Each row is a point on a tangle of strands that fork, close into loops and nearly touch. The rows are in no order.
Points whose rows are less than 57.8 apart are linked; no others are. Some points are linked to none.
zavep: [ 13   6  10 -15 -16  18 -24  -1 -14  -3 -12   4  42 -43   2 -16  20 -37
  16  18 -24   9 -13 -18  11]
Lokip: [-14   1  -7  28  16  -9  -8  13  42  21 -25  -4  13  25  18 -11 -21   0
 -23  12  23  13   2 -10   4]
Bem: [  1  15  18   5  23   6   3  12   8 -11  -6  16  -4 -12  11  -5  10 -20
   5  24   5  32  11 -26  15]
kepe: [-15   3  13   2  46   0  -7  -3   1   0   9  12 -17  -2   8 -25  -1 -31
  -4  16  19  -8 -20 -11  -8]
fek: [  9 -19   0  22 -37  29 -14 -10  -2   9   3   3  23  -5   0  -9   7 -23
  21  16   0 -14  -9   4  -9]
puvas: [ 24 -11  -1   6  22  -1   0   3  -6  -6  18  -3 -32  11  11  -2  13  -3
  25  17   0  -5   9 -32   7]
vemu: [-13  35   5  41  27   3  21  11  38   3 -13  10   5   8  11   0  -6   3
 -25  -4  18  24  22 -14  11]
Melir: [-13   2 -16  11   2  -9   4  13  19  14  -8  -4 -23  24   5   1 -14   1
 -17 -13  14 -10   6  -6  -7]
gadam: [-15 -15 -19 -12  -9 -14  -3   8  10  16  -8 -18  -9  16  -5  -2 -18  20
 -15 -13  -3 -20  -4   4  -6]
Lum: [ 11 -24   5  -8   7  -7 -34  -7  24   4 -20  -5  31   2   5  -8  -8 -26
  11  25 -12   7   0 -26  17]
Muto: [  2 -41  13  19 -48  19 -19 -15 -14  -1 -18  15  18   8  -1   3   0  -4
  16   1  23  -7  -1  29  -9]
Sibup: [  9 -10   0  -2  25 -24 -21  14  -7  15  -4  -6  -4   3   8 -28   5 -14
   9  34   8  -1  -6 -43   1]
Vuton: [  2   2  24 -18  28  16  -8 -19  -7 -16   6  21   3 -20   3 -11  -1 -32
   9  18   4   4 -19   3   4]
kize: [ -9  13  14 -20   6 -11  22 -15 -13 -22   3  17   5   1  -5  21   1  26
  -5 -17   9   7  -2  27 -13]
Sipit: [  8   9   0  15  11  -9  23  -4  29  -7  -5   3 -16  18   6  30 -20  30
 -13  -9  13  12  26  12   2]
zerus: [ 24  -7 -10  15 -19  11   4  11  15   2  -4  -6  -7   6  15   5  11  -2
  15  15  -1  -3  22 -22  -5]
gen: [ -8  -2   1  15  38  -9 -23   8  41  19 -24   3  20  12  22 -23 -22  -3
 -13  24  13  22   3 -24  18]
fevu: [ 10 -26  -9   6 -56   7 -15  -7   9   3 -22  -8  26   5 -10   6   0   1
   4  -8 -18  -9  -7  20  -3]
Kozib: [ 29   2 -26  16 -46  23   4   5 -10  24  23 -15  -6 -12  -5  -4  30   4
   6  -5 -19 -25   5  -2  -7]
zuda: [ 19  20  -6  -4  27   1  15  -7  -1 -12  34  -3 -37   9 -12   4  19  -9
  10 -13 -12 -21   0 -16  -7]
Voz: [-18  -3  -1 -15  33 -29 -19   1   7  19 -23 -14  34  11  12 -19 -33  12
 -16  20  18   9 -10  -7  21]
visu: [-17  43  16  -5  58  -3  10   4  21   0 -15  10  21 -20   7 -16 -14  -1
 -17   0   6  38  15   1  30]
torim: [ -9  11  13  -5   8  19   1  -7  29 -18 -17  21  27 -30   6 -17 -13 -41
 -17   9  -4  19  -7  11  10]
Boz: [  3 -23  15   8  -7   7 -21  -2 -23  -2  -9  10  12   1  18   5   5 -11
  19  29  16   5  -2  -8   1]
Vil: [ 21   3 -15   6 -10  15  19  -2  25 -14  18 -13  -7   4 -15  17  -3  -7
  -1 -18 -28 -16  -6  16  -8]
nutef: [ -1   5  14  14 -26   6  19  12  -3  -3 -14  12   4  -6   3  22   5  12
  -3  11   7  17  16  -6  -2]
pize: [ 16  15 -19  19  -9  21  21   1  18  -5  23 -13 -21   7 -11   4  12 -17
  -2 -21 -22 -24   3  -7 -10]
tofum: [-11  23  24  15   7  20   6  17   1 -15   0  26  -5 -20  18  -4  23 -26
  -4   8  11  19   4  -6  -5]
foles: [-20  20  12 -11  41 -16 -22  10   9   9 -13  20   8 -21  15 -43   3 -34
 -29  17  10  26 -16 -15  15]
peg: [-21  35 -10   0 -23   3  11  31  -9   7  -9  -3   9 -13  -7  -4  25 -15
 -16  -8  -2  -2   2 -17 -12]
Gosob: [-13  30   4 -15  19 -13  27   3  16 -16  -8  -8  20  -7 -11  13  -2  18
  -7 -15 -18  23  21  -3  11]
pobus: [ 16   1  13 -33  11  -5   5  -7 -46 -32  39  12  -4  -8 -12  10  19  15
  24   6 -13   3 -10  11 -13]
lazir: [ 23 -27 -17 -23 -20 -10 -10  -7  -9  -2   9 -16   2   1 -11   4   4  22
  10  -2 -18 -13   2  -6   1]
Kepa: [ 14   8  -5  -2 -20  11   6  10 -52   8  34  -5  -7  -3   1   4  33   1
  16  -1 -14 -17  -2  -8 -13]
Timo: [ -3  10  -9   2  39  -7 -19   4   9   2  17 -16  -6 -10 -10 -30   6 -38
   1  13 -17 -16 -24 -26  -3]
Muson: [-15  32  16 -24  19  -8   7  11 -15 -12  -4  14   9 -32   0  -7  22   2
  -5   6 -12  37  17 -23  16]
vem: [  3 -27  13  -6 -17  -4   0 -13 -29  -6  -1  19 -15   8  10  11  -2  24
  15   9  24   0   0  20 -13]
vib: [ 12 -32 -20 -35 -16 -11 -11 -16  -7  -9   8 -11   4  13 -11   3 -15  35
   3 -18 -29 -13  -6  15  -3]
petov: [  6  11  -8  15   2 -20  13  13  31  21 -21 -17  14  18   8   8 -14  33
  -6   7   2  10  31 -12  17]
Matir: [-35  19   1  13 -11  -1  14  19  11   7 -27   3  -7   2  -6  10  -6   3
 -33 -19  21  -6  -4  23 -12]
Fif: [ 20 -16  15  12 -34  24 -12 -14   3 -11  -9  11  32 -11   6   7  18 -24
  24  15  -5   7   3   4   0]
niku: [ 12 -27 -16  16 -39 -13  -4  -1  24  22 -23  -9 -35  14  17  14 -14  37
 -14 -13   7  -6  15  15   3]
pumik: [-30  29 -11  -3   2 -12   2  20 -13   8  -2  -8  -7  -2  -9 -10  16  -7
 -16 -14   1  -9   0 -18  -9]
dekag: [ -4  11  12   1  -9  -4  21 -11  -2 -23  -9  16   0   1 -22  24 -13  24
  -9 -31   6   8  -8  46 -17]
kibit: [-23 -14  -2  -4 -12   5  -7   0  -8   3 -13   2   7  -2   0 -11  -4  -7
   0   2   9 -14  -7   2 -14]
Belor: [-24   4   0  17 -22 -11   7   3  10  12 -21   0 -20  14  -5  14 -13  24
 -24 -25  19  -1  -1  33 -11]
ribos: [ 12  25  -4  10 -14  11  17  24 -21   1  18  -6 -10 -13   0  -2  40 -19
  10  -4 -14  -6  15 -32   1]
movif: [ 26 -22  -6   0  11   5   0 -12  24 -20   7  -9  -6  16  -3  11 -15  -2
  14  11 -13  -5   5  -4   6]
Fiv: [  9  14  -4   5   3   7   1  16 -15   5  11  -4  -2 -17   2 -15  27 -24
   9  16 -14  -3  -2 -41   6]
bokag: [-19  22   3 -26  -7 -13  19  10  -1  -8 -20  -6  32  -7 -11  13  -3  19
 -12  -4  -5  12   8   3   4]
kalat: [-32  15   2  17 -25  -9   9  28   9  17 -38   4  19  -4  -3   9   0  11
 -23  -3  23  12  -4  12  -4]
ledel: [ 31 -39  -3  -8 -38  -1 -21 -15  -7   3  -3  -6   7  13   4  11   6  19
  22  -4 -12  -8   1   2   2]
Vimul: [  0   4  -6 -29  18  -9  -3  -3 -49  -1  30 -11 -22  -3 -23  -7  17   3
  16 -11 -16 -25 -13  -9  -9]
Dosib: [-18 -10  -2  -2   9 -19   8 -13  -1  17  -9  -4   3  19  10  11 -32  44
  -8   0  27   2   7  31   7]
sul: [ 22   4 -23  14  -3  15  -4   0 -19  29  32 -15  -5  -2  -8 -21  12 -11
  20  12 -19 -31  -8 -28  -1]
rago: [ -7  10  -6 -28  29 -16   2 -12 -18  -8  26 -24 -23  -1 -21  -9   1  -5
   8 -16 -17 -30 -15  -3 -12]
lazuf: [-10  12   0  15  54 -21  -5   7  35  14 -11  -9  21  13  13 -15 -17   5
  -9  15   7  27  14 -15  29]
Ged: [  4  -4  -7  -7   6 -20  12  -3  33  -7  -2 -11  16  25 -10  21 -40  27
 -15 -13 -10   4   8  24  11]
lur: [  9  25  15  -8  10  14  10  12 -30 -21  25  16  -6 -26   4  11  30 -15
  18   4 -15  17  12 -17   5]
mumi: [  6  -8  -8  -9  -9  -7   7 -12   2  -4   6  -2 -35   7  -6  12  -1  32
 -12 -34  -2 -15  -4  35  -9]
temef: [ 17 -37  10   7 -15  24   1 -27 -13 -15  22   9  -6   8  -6   4  -4   8
  12  -8  -1 -10  -9  37  -8]
koze: [ -1 -33 -15   1 -42   6  -2  -7 -20  12   6  -4 -22  -4   2   1   6  27
   1 -22  -1 -20   1  29 -17]
faki: [ 12 -27 -16 -17 -13 -20  -4 -13   9  -4   8 -13 -18  14  -3  11 -19  35
 -15 -27 -20 -10   1  37  -3]
ror: [-28  14   5  -5  17  -2 -10  11  17  10 -27  12  18 -20   8 -28  -2 -24
 -13  10   6  12 -20 -14   1]
Div: [  1   9 -17  15  16   7 -13   3  -7  20  19 -16   1  -4  -9 -34   9 -30
   8   9 -12 -31 -26 -26   0]
duge: [ 34  -9  -7   9 -17  19  18  -7  36 -18  10 -15   5  10 -11  15  -5  -2
  12  -3 -27  -6   7  -2   8]
budi: [ 25   4   5   5 -28  23  19   0  -8 -17  14   5   9 -12  -6  13  18  -2
  16   4  -8  -2   4   3   1]
Lon: [ 22   3 -17  23 -15  17  15  22  24   5  15 -15 -24   4  -5   2  11 -10
   6  -4  -5  -9  11 -16  -5]
kov: [  1  30  -6  -9  19 -15  26 -11  27 -18   0  -8   8  14 -17  25 -18  21
 -14 -18 -24   9  12  12   9]
dop: [ 12  -2   1 -24  -3   5   0  -1 -28  -8  14  -5  20 -14 -10   0  16   2
  27  13 -21 -12  -8  -9   0]
foma: [ 36 -24 -20   5 -24   3   5 -12  16   3  25 -20 -38   2   9   7   2  18
   2 -16 -14 -26   5  13  -1]
zib: [  1  16  22 -16  18   1  12   2 -40 -27  19  18 -12 -13   3  16  21  -4
  21   5  -2  12  -3   3  -6]
feme: [-27  37  22  10  -7   0  23  21 -20 -13  -5  19  -7 -12  -3  22  21   1
  -9 -13  17  20   8  13 -15]
vak: [ 20 -10  12  20 -34  19  14   2  -4 -14  -2  10   3  -7   8  24  15   7
   9   7   8  12   9   5  -8]
kivas: [ 19  -2   9  -9  -6 -15  -5  13 -16  -4  -2   5  -1  -1  15   9  23   9
  22  20   3  24  27 -35   9]
resa: [-17  16   9 -13  49   3   7 -12  15 -22   9  11  -5 -14  -7 -10 -18 -31
 -10  -6  -3   3 -20  11   0]
Simu: [  1  16   9   5  52 -20 -21  13  15  13  -6  -1   4 -11  19 -28   5  -6
 -12  29   1  40   8 -45  21]
vif: [-22  -1   6 -30  13 -29  -1  -2 -32   8  -6   6   0   6  11   2  -1  28
   3   4  18  10   6   1  -4]
kerin: [ -6   3  14  17  11  12   7  -1  30  -8 -18  10  16   0   9   7 -15 -12
  -1  13  15  23   8  -1   3]
gem: [  2 -14   8 -17  22 -21 -27   9 -15   9 -13   5  13  -7  17 -23  -2 -15
   5  30  11  15 -10 -29   9]
nurez: [ -9  -6 -10 -16  37 -12  -3  -9  13  -4  12 -14 -19  14 -16  -6 -17  -9
   0 -10 -10 -19 -17   2  -6]
Levu: [  7  11   1 -31  -8   3  18 -12 -28 -33  23   4   5  -9 -18   8  17  17
  14 -21 -25  -9 -13  14  -9]
Zim: [ -9  -1  26 -16  -1  14  14 -15 -23 -24  -5  24  21 -19   4   9   4  -6
   8  10  14  15  -8  23  -8]
lan: [-10  25   2  -2  34 -19 -20  14  11  16 -14  23  17 -22  23 -39   6 -15
 -22  22  11  40   4 -32  19]
Lusim: [  2  -5  -8  -7  -4  10 -11  -3  10   7  -2 -18  19  -2 -14 -11  -4 -26
  10   1 -24 -17 -15  -6  -7]
Muf: [  4 -17 -15   0   1 -13 -28  20   4  15  -3 -13   4  13   9 -29   9 -14
  -1  22   0 -19  -7 -40  -3]
bisa: [ 12  -1   0  11  48   3   5   1  14  -8  18  -2 -37  17   6  -1   5 -11
   6  18   8   2   3 -26   1]
gure: [ 23 -17  -2  25 -37  41  -5 -26  -9   5  19  17  25  -9  -8   1  11 -17
  24   3  -3 -13 -12  25 -11]
Pivir: [ -9   4   5 -17  49  -7  12 -12  17 -22  13  -2  -4   8 -14   1 -17 -15
  -7  -2  -5  -1  -8  -3   5]
zusof: [-16 -16   3  22 -28  24  -7  -9   9  -3 -21   5  18  -3  -3  -2 -10 -27
  -1  -4   6 -12 -28  39 -12]
katu: [-10 -46   8  -5 -19 -10 -20  -5 -30   4  -7   7  -3   6  13  -2  -7  17
   4   5  25  -2  -1  16  -5]
zode: [ -8 -32  -9 -21  -9  -6 -24 -19  14  -9 -18 -16  29  17 -16   5 -36  -3
   6   1 -24 -13 -16  16   5]
Pivi: [ -8  37  23  -6  50 -10   2  -4   0   0 -14  26  12 -32  21 -23  -4   5
 -16  16  11  55  33  -1  32]
vaga: [-10 -15   3   5 -39  12  -2   5 -43  13  12  11 -13   1  -1   2   9  12
   0 -16  14 -22  -4  23 -23]
Poku: [-25  18  16   4 -15 -14  16  13  -7  12 -30   8  16 -10  12  10   8  19
 -13   5  23  28  13  -2   6]
noduz: [ 33 -27  -1 -14  -5  17   2 -26 -15 -22  28   3   1  -1  -5   7   0  14
  22   0 -16 -16  -4  11  -7]
Bebom: [  0 -17  17  23 -42  27   4  -3  -5  -4 -17  22   6  -6  -1   9   2  -9
   6   1  16  -1 -17  39 -17]
mipe: [-19  34  16   3  36  16  -1   0  33 -14 -16  28  16 -28   3 -19 -13 -38
 -34  -2  -3  35   3   7  19]
geki: [-28  46  10  14  45   3  16   5  32  -7 -11  12   2 -11   1  -4   0 -12
 -23  -7  15  35  21  -6  18]
Mapiv: [-21  12  24  -6   8  23   6  -8   7 -16  -8  27  20 -27  -4   0  -8 -28
  -7   2  15  22  -8  26  -1]
zad: [ 11 -28  19  12  -8  20  -1 -19  20 -18 -10  12  13   9   0  17 -24  -9
  11  -1   2  -1  -8  33  -9]
Lada: [ 44 -33 -20  11 -38  19  -7 -22  12  10  29 -18 -15   9   2  -6   5   6
  13 -12 -29 -27   3  10   1]
sigu: [-23   8 -13   3  12   6  10  12  41  -8  -6 -14  18   3 -10  -6 -18 -21
 -21  -8 -20  -3 -15   2  -1]
dobol: [  8  11  -3  23   8  -9  24   5  35  -7 -10  -3   1  18   3  21 -11  10
  -4  -2  -1  12  24 -11  11]
Ravan: [-18 -21 -17   8 -30  -2 -18   6  18  22 -19 -26  -3  16 -10 -13 -25  -4
 -21 -11  -5 -19  -8  17 -12]
bazoz: [ 25 -14 -13   1 -33  16  -3 -14 -45  14  34   0   2  -7  -1   9  21  14
  24  -2 -12 -22   0  11  -5]
vuzop: [ -6   9  24 -29  20   4  15 -14 -24 -26   6  27  -4  -9   2  16   6   8
  13   7   9  16  -1  15  -9]
Vufot: [ -6  11  -2  -7 -17 -19  18   4  -2   3 -17 -13  18   3   0  20 -17  37
 -17 -15   1  10  13  12   6]
luma: [-14   5  18  13 -24   9  14  14 -33 -10  -2  27 -20 -10   4  20  19  11
  -1  -4  26   4   1  19 -19]
sigeb: [ 19   7 -11  -9 -20  -8  16   3  -8  -5  16   8 -32   4   4  21  14  35
  -9 -28   0  -7   7  16  -7]
Veze: [  7 -13  -7  30 -27  -5   0   8  36  13 -24  -6  -8  17   5  17 -15  18
 -20  -1  12   3   9   3  -1]
tiv: [  9  14   2   0   7  18  -9  13 -30  14  18   6  20 -33   3 -24  25 -30
  21  23 -28   3  -6 -35  10]
kidod: [  2   2   1  -3 -18 -11  17  -5  23  -6 -20  -5  33   9  -9  20 -27  33
  -4  -6 -12  22   2  20  14]
bonut: [ 21 -46 -12  24 -19  11  -4 -12  25  13  11  -9 -48  11   9   0 -10   9
  -3 -19   1 -24   7  23   0]
bafu: [ 12  17  -6 -18 -11  -9   5  15 -49  -5  22  -9 -16  -2  -1  12  33  17
  14 -15 -14  -9   8 -16  -3]
busok: [ 15 -32 -15   6 -39  -3  -8   6  -1  16  -2  -3 -25   7   6  15  -2  27
  -5 -10   7  -6  10  15  -7]
sika: [  6 -31   7  17   0  21   2 -21   5 -18   9  17  -7   7  -1   6 -25 -13
  15   0  12 -15 -11  25  -9]
Sute: [  7 -18 -11   4  -9  14  -4   3 -23   6  16  -3 -29   8   1  -4   4   0
   5  -3   0 -22   1  -3  -8]
Gakan: [-18  39  26  10   0   7  22  19 -13 -19   0  24  -9 -23   7   9  28 -17
  -7  -9  14  27  14 -10   0]
lizan: [  9  -6  19  -2 -30  29 -17 -11  -3  -6 -22  15  47 -33   6  -8   9 -43
  21  21  -8   9  -5   3  11]
Loz: [ 23 -30   2  13  17   5 -33  -8  18  -1  -5   4  18   5  13 -18  -4 -28
  20  29   5   7  -3 -31  15]
danul: [ 27 -11   5  14 -16   8  -4  14   0  -4  -3   2   6   3  16   2  13 -15
  20  24   2  11  20 -42  12]
Sodi: [  0   6  14 -15  23 -11  -2   9  -8   2 -14  14  13  -8  17  -2   2  -3
   7  32  15  28   5 -15  15]
luvi: [ -4 -16 -11 -10  18 -24 -23   9 -29  23   4 -15 -26  12  -1 -21  -2   2
   4   9   4 -22 -11 -23 -10]
tebe: [-18  42   1  -9   3 -13   5   5 -28  -6  25   0 -43  13   0  24  37   7
   1 -29  14  -2  16 -11   1]
tager: [ 12 -25 -14 -12  26 -14 -10 -10  25   1   0 -14 -13  28   2  -2 -32  13
   3   9  -7  -6   6 -14   8]
zuseb: [ 24 -33  -4  -8 -37 -15 -13  -3   0  23 -13  -5   1  12  17  18  -2  26
  10   8  13   1  13  -6   0]
Lom: [ 15 -13   1   8  42 -20   5  -2  25   5   4  -5  -5  27   7   2 -27  10
   3  16  13   9   8 -23  19]
midap: [-10  16   0 -34  39 -31  -6   7 -16   0  -3  -7   3 -10  -7 -13   0   3
   1   7 -11   5  -4 -29  12]
Zusuv: [ 36 -13  -7 -10 -18  10   7 -24 -35 -13  46   6 -20   1  -6   3  19  25
  15 -14 -14 -25  -7  18  -8]
gupi: [ 12  -7  -5 -18 -25 -10   4   0 -14 -10   4  -1  -5   1  -2  15  11  25
   1  -5 -11   0   1   7  -9]
losob: [  9   2   4  26 -29  -3  22   7  17   2  -9  10 -28  10  -6  25  -9  34
 -13 -19  26   3   6  30 -16]
fem: [  3  -9  -3  38 -34   7  -9  11  43   6 -31 -10  10  15  -3  17 -21 -13
 -12   7  -8   3  -4  10  -4]
Zeku: [-17 -50  -3 -11   1  -4 -20 -18   2   0 -10  -6   4  22  -3  -2 -39   3
  -5  -7  -1 -20 -15  23  -3]
tur: [-10  -2  -2   4   0   5   5   4 -17   6  13   7 -40  13   6   2  11  -5
   0  -7  21 -17   4  -2 -16]
sozu: [-25  37  20 -14  75 -24  -9  -7 -12  -2  -1  15  -6 -11   4 -16  -1  -7
 -10   9  19  30   7   0  20]
Zera: [ -2   6  -1   8   9 -20  10  -4   9  12  -1  -1 -16  23   9  18 -16  44
 -12 -11  25   8  28  17   5]
dogak: [  6  -6   9 -19   8  13   4 -14 -23 -15  20   0   6 -12   0  -9   4 -20
  21  15  -7  -5 -19  -4   4]
suk: [ 27 -13   6  26 -35  19  12   3  12  -4  -2  10 -30   3  -3  28  -5   8
  -2  -2  16  -2   2  19  -7]
Fatu: [ -5  -8 -14  14   4  -3 -14  14  18  17  -8 -19 -13  20   7 -21  -3 -10
  -9   7   2 -15  -4 -25   2]
lutuf: [ 19 -33   3  16 -23  21 -23  -6 -17  10   3  -4   2   9  17  -6  -3 -18
  21  19   6 -13   0 -10  -1]
tok: [ 17   4  -1  12 -27  39  17 -18 -23  -5  22  10  14 -21  -9  -1  15 -15
  18   0 -13 -13 -11  20  -9]
rif: [-15  -2   1  19  19  14  -1   5  -9   5  15   7 -24   7   7 -14  10 -25
   5  12  16 -18  -5 -17 -11]
kogel: [ 11 -53 -14  22 -32   4 -24 -17  22  12  -5 -12 -28  21   6   0 -23   5
  -5 -10   0 -18   1  30  -1]
zoli: [  0 -25  -7 -23 -15   3 -15 -12  17 -17  -2 -18  33   2 -21   3 -20  -6
  -3 -18 -34  -8 -18  24  -6]
tulo: [  2 -10   1  12  42  -3   0 -12  25 -13   2   8 -17  21  12 -11 -21  -7
   3  22  21   4   7 -18   4]
Luzi: [-22  43 -12 -12   7 -18  11  -4 -13  -9  10 -11 -39  14  -9  23   9  20
 -15 -41  13   0   5  -4   2]
vosa: [ 16   0 -10   6 -47  12  -2  10 -13  16   5 -17  13  -9  -1  -1  29   1
  15  -4 -13 -14   5 -24  -4]
Gese: [ -7 -51   0  16 -22  10 -22 -29  10   3 -10  -4  -2  21  -8  -4 -29  -6
  -1 -12   2 -18 -13  36 -14]
ziko: [-16  29   1  13   9 -16  13  18  23  30 -31 -16  32   7   8   6 -17  37
 -20  -2  23  22  29   2  11]
sapip: [ -8   3   8   0  44  19   3 -18   6 -18  16  15  -4 -11   0 -15  -7 -48
   4   5   4  -7 -18   0  -4]
buri: [-31 -25 -10  18 -25  15 -20   1   4  17 -19  -4   5   4  -3 -17 -13 -16
  -7   2  14 -14 -17  21 -18]
bev: [ 14 -12  -5  22 -56  10  -9   1  36   3 -33  -5  17   4 -17  16  -9  -6
  -5  -7 -11   2 -12  25  -1]
bope: [-12  29   0   0  40 -17   4   6   4  12  -4  -2  -6  10   2   1  -6  12
  -8   2  13   8  14 -17  12]
Lidof: [-26   2   7 -18   6  -3  -3   2 -22  -4  -6  13  -2  -2   0  -4  -1   0
 -10   2  17   2 -12   2  -8]
lup: [-41  61   9  -6  63 -25  -9  -2  -8  13  -5   2  -6  -1  11 -14   7  -5
 -14 -11  22  32   6  -6  25]
dut: [-18  35  21  15  18  16  21 -12  -9 -21  22  12 -27  -1  -8   9  22 -27
  -6 -18  17  -4  -5   4 -13]
zam: [ 21 -19 -17   1  -6  11 -10  -8   5   6  17 -20   4   4 -12 -15   3 -19
  19   7 -29 -23  -9 -15   4]
Kito: [-39  24 -12   3 -13  -5   5  13   1  14 -21  -5 -12   1  -5  -4   5 -10
 -26 -18  18 -14 -13   6 -22]
deg: [-10  14  -3  -2  -9  15   3  11  21   4 -10  -5  24 -15 -11 -11   3 -34
 -11   0 -22  -6 -15  -4  -3]
luv: [ 17  15   1 -23  14   6 -17   3 -17   2   8  -2  24 -47  -7 -24  23 -33
  15  18 -28   0 -15 -23   7]
sabu: [  0   6 -11   0 -47   1   1  32 -21  18  -9  -8   9 -14   0  -2  30  -4
 -10   0   0  -8  -1 -16  -9]
dagiv: [ 19 -29 -10   5 -65  21  -7 -13 -17   6   2  -4  22 -13 -13   4  12  14
   7 -19 -17 -16  -9  27 -13]
tafof: [ -3  -7  -3 -12   8 -11 -23  -1  26   8 -22 -17  35   9  -4  -2 -21  -3
   6  14 -12   7   2 -10  20]
fulu: [ -4  39   3   2  14   0   8  11 -24 -14  31  -5 -25 -13  -2  12  41 -18
  16 -12  -8   7  16 -31   4]
guku: [-10  16 -20  -1  41 -15  -8  18  27  -2   4 -23  -1   4 -10 -25 -11 -25
 -17  -1 -19 -17 -12 -37   3]
dez: [ 37 -10 -18  19 -44  31  13  -6   7  14  30 -10  -3  -3  -4   7  11   3
  17  -3 -22 -23   0   0   4]
nafu: [ -7  21   0   2  52 -24  -4  11  21  13  -3  -5  -8   3   9 -18  -5   0
  -6  12   4  22  14 -34  17]
vef: [-17 -28   4  -4  -9  -9 -10  -3 -14  17 -23   7   5  20  16   3 -20  32
   0   9  38   9   8  12  -1]
Vuzug: [ 16   1 -18  -3 -29  12   6   0   8  -9  21 -18  -6 -10 -19   3   6   6
 -12 -27 -32 -33 -11  28 -12]
vupe: [  8  -8  -1 -41  11 -12 -12  -3 -41   1  22 -15   6 -10 -19 -21   6   1
  18   6 -31 -22 -21 -13  -4]
gos: [-20  31  -4  35  10  -7  26  16  40  14 -24  -1  14  14   0  12 -18  22
 -26  -3  24  17  16  10   8]
lok: [ 11  -4 -14 -22 -29  10  10 -10 -21 -10  22  -9   7 -10 -22   4  19  16
   5 -26 -28 -28 -12  17 -13]
Donu: [-22  21   7 -19  44 -33   4  11 -19  17  -3  -5  -2   8   7  -3  -3  27
  -2   1  19  12  10  -6  12]
lim: [ -5 -18  -5   7 -51  25  -2  -4 -39  16   8   3  11 -16 -14  -3  11   2
  10  -8  -5 -25 -15  32 -13]
kere: [-32  14   4 -21  23 -13  -9   5   3   5 -20   7  19  -6  -1 -13 -11 -10
 -14   6  10  11 -13   4   4]
galop: [-30  46  -9 -11  36 -20  11   0   2   7   4  -6 -22  18  -9  16  -6  18
 -13 -25  17   7   8  -2  10]
seme: [  7  20   3 -28  12 -29   9  16 -35 -10   6  -5 -13  -1  -6  16  31  19
  16  -5 -16  12  14 -28   0]
sose: [ -3  33  25 -24  67 -19 -11 -11 -13  -5   1  22  -7 -33  18 -25   1  -9
  -9  22  15  54  19 -10  28]
lene: [  9 -30 -21 -11 -16 -11 -17   4 -34  25  15 -17 -22   8   1 -14   6  12
   9   1  -5 -32   4 -16  -3]
Puruv: [  5  -7  22   4 -22 -10  14   0 -30 -12   4  23 -13   9   3  23   7  34
   6  -5  27  13  -1  23 -19]
mozuv: [ -9 -14  12   1   3   4  10 -18  15 -22  -7   9   5  12 -12  18 -25  13
 -10 -11  11  -3  -9  37  -6]
rinaf: [-23  17 -21  -1  30 -19  -4  14  39   3 -17 -20  15   5  -4 -19 -21 -12
 -24  -3 -14   6  -6 -20   3]
dor: [-19  -9 -10 -19   6 -21 -10  -3  16   1 -17 -13  33  11  -6   4 -32   5
  -8   0 -13   1  -7   2   8]

A fork is a point with three links, a tip a point with one. Leave the first point through the second and follow the links. Name the first fork or tip that comes.
vaga; lim => busok
dez; Kozib => Matir
Kito; pumik => zode
luma; feme => buri

A piece is all that can be reached along the links. How many separate loops has the piece of each point below (a circle has one, a figure eight two, a Y none), and how many tips (points with one link)?
Muto => loops 1, tips 4
temef => loops 1, tips 7
sapip => loops 1, tips 1
bokag => loops 1, tips 0
Div => loops 1, tips 0
niku => loops 2, tips 0
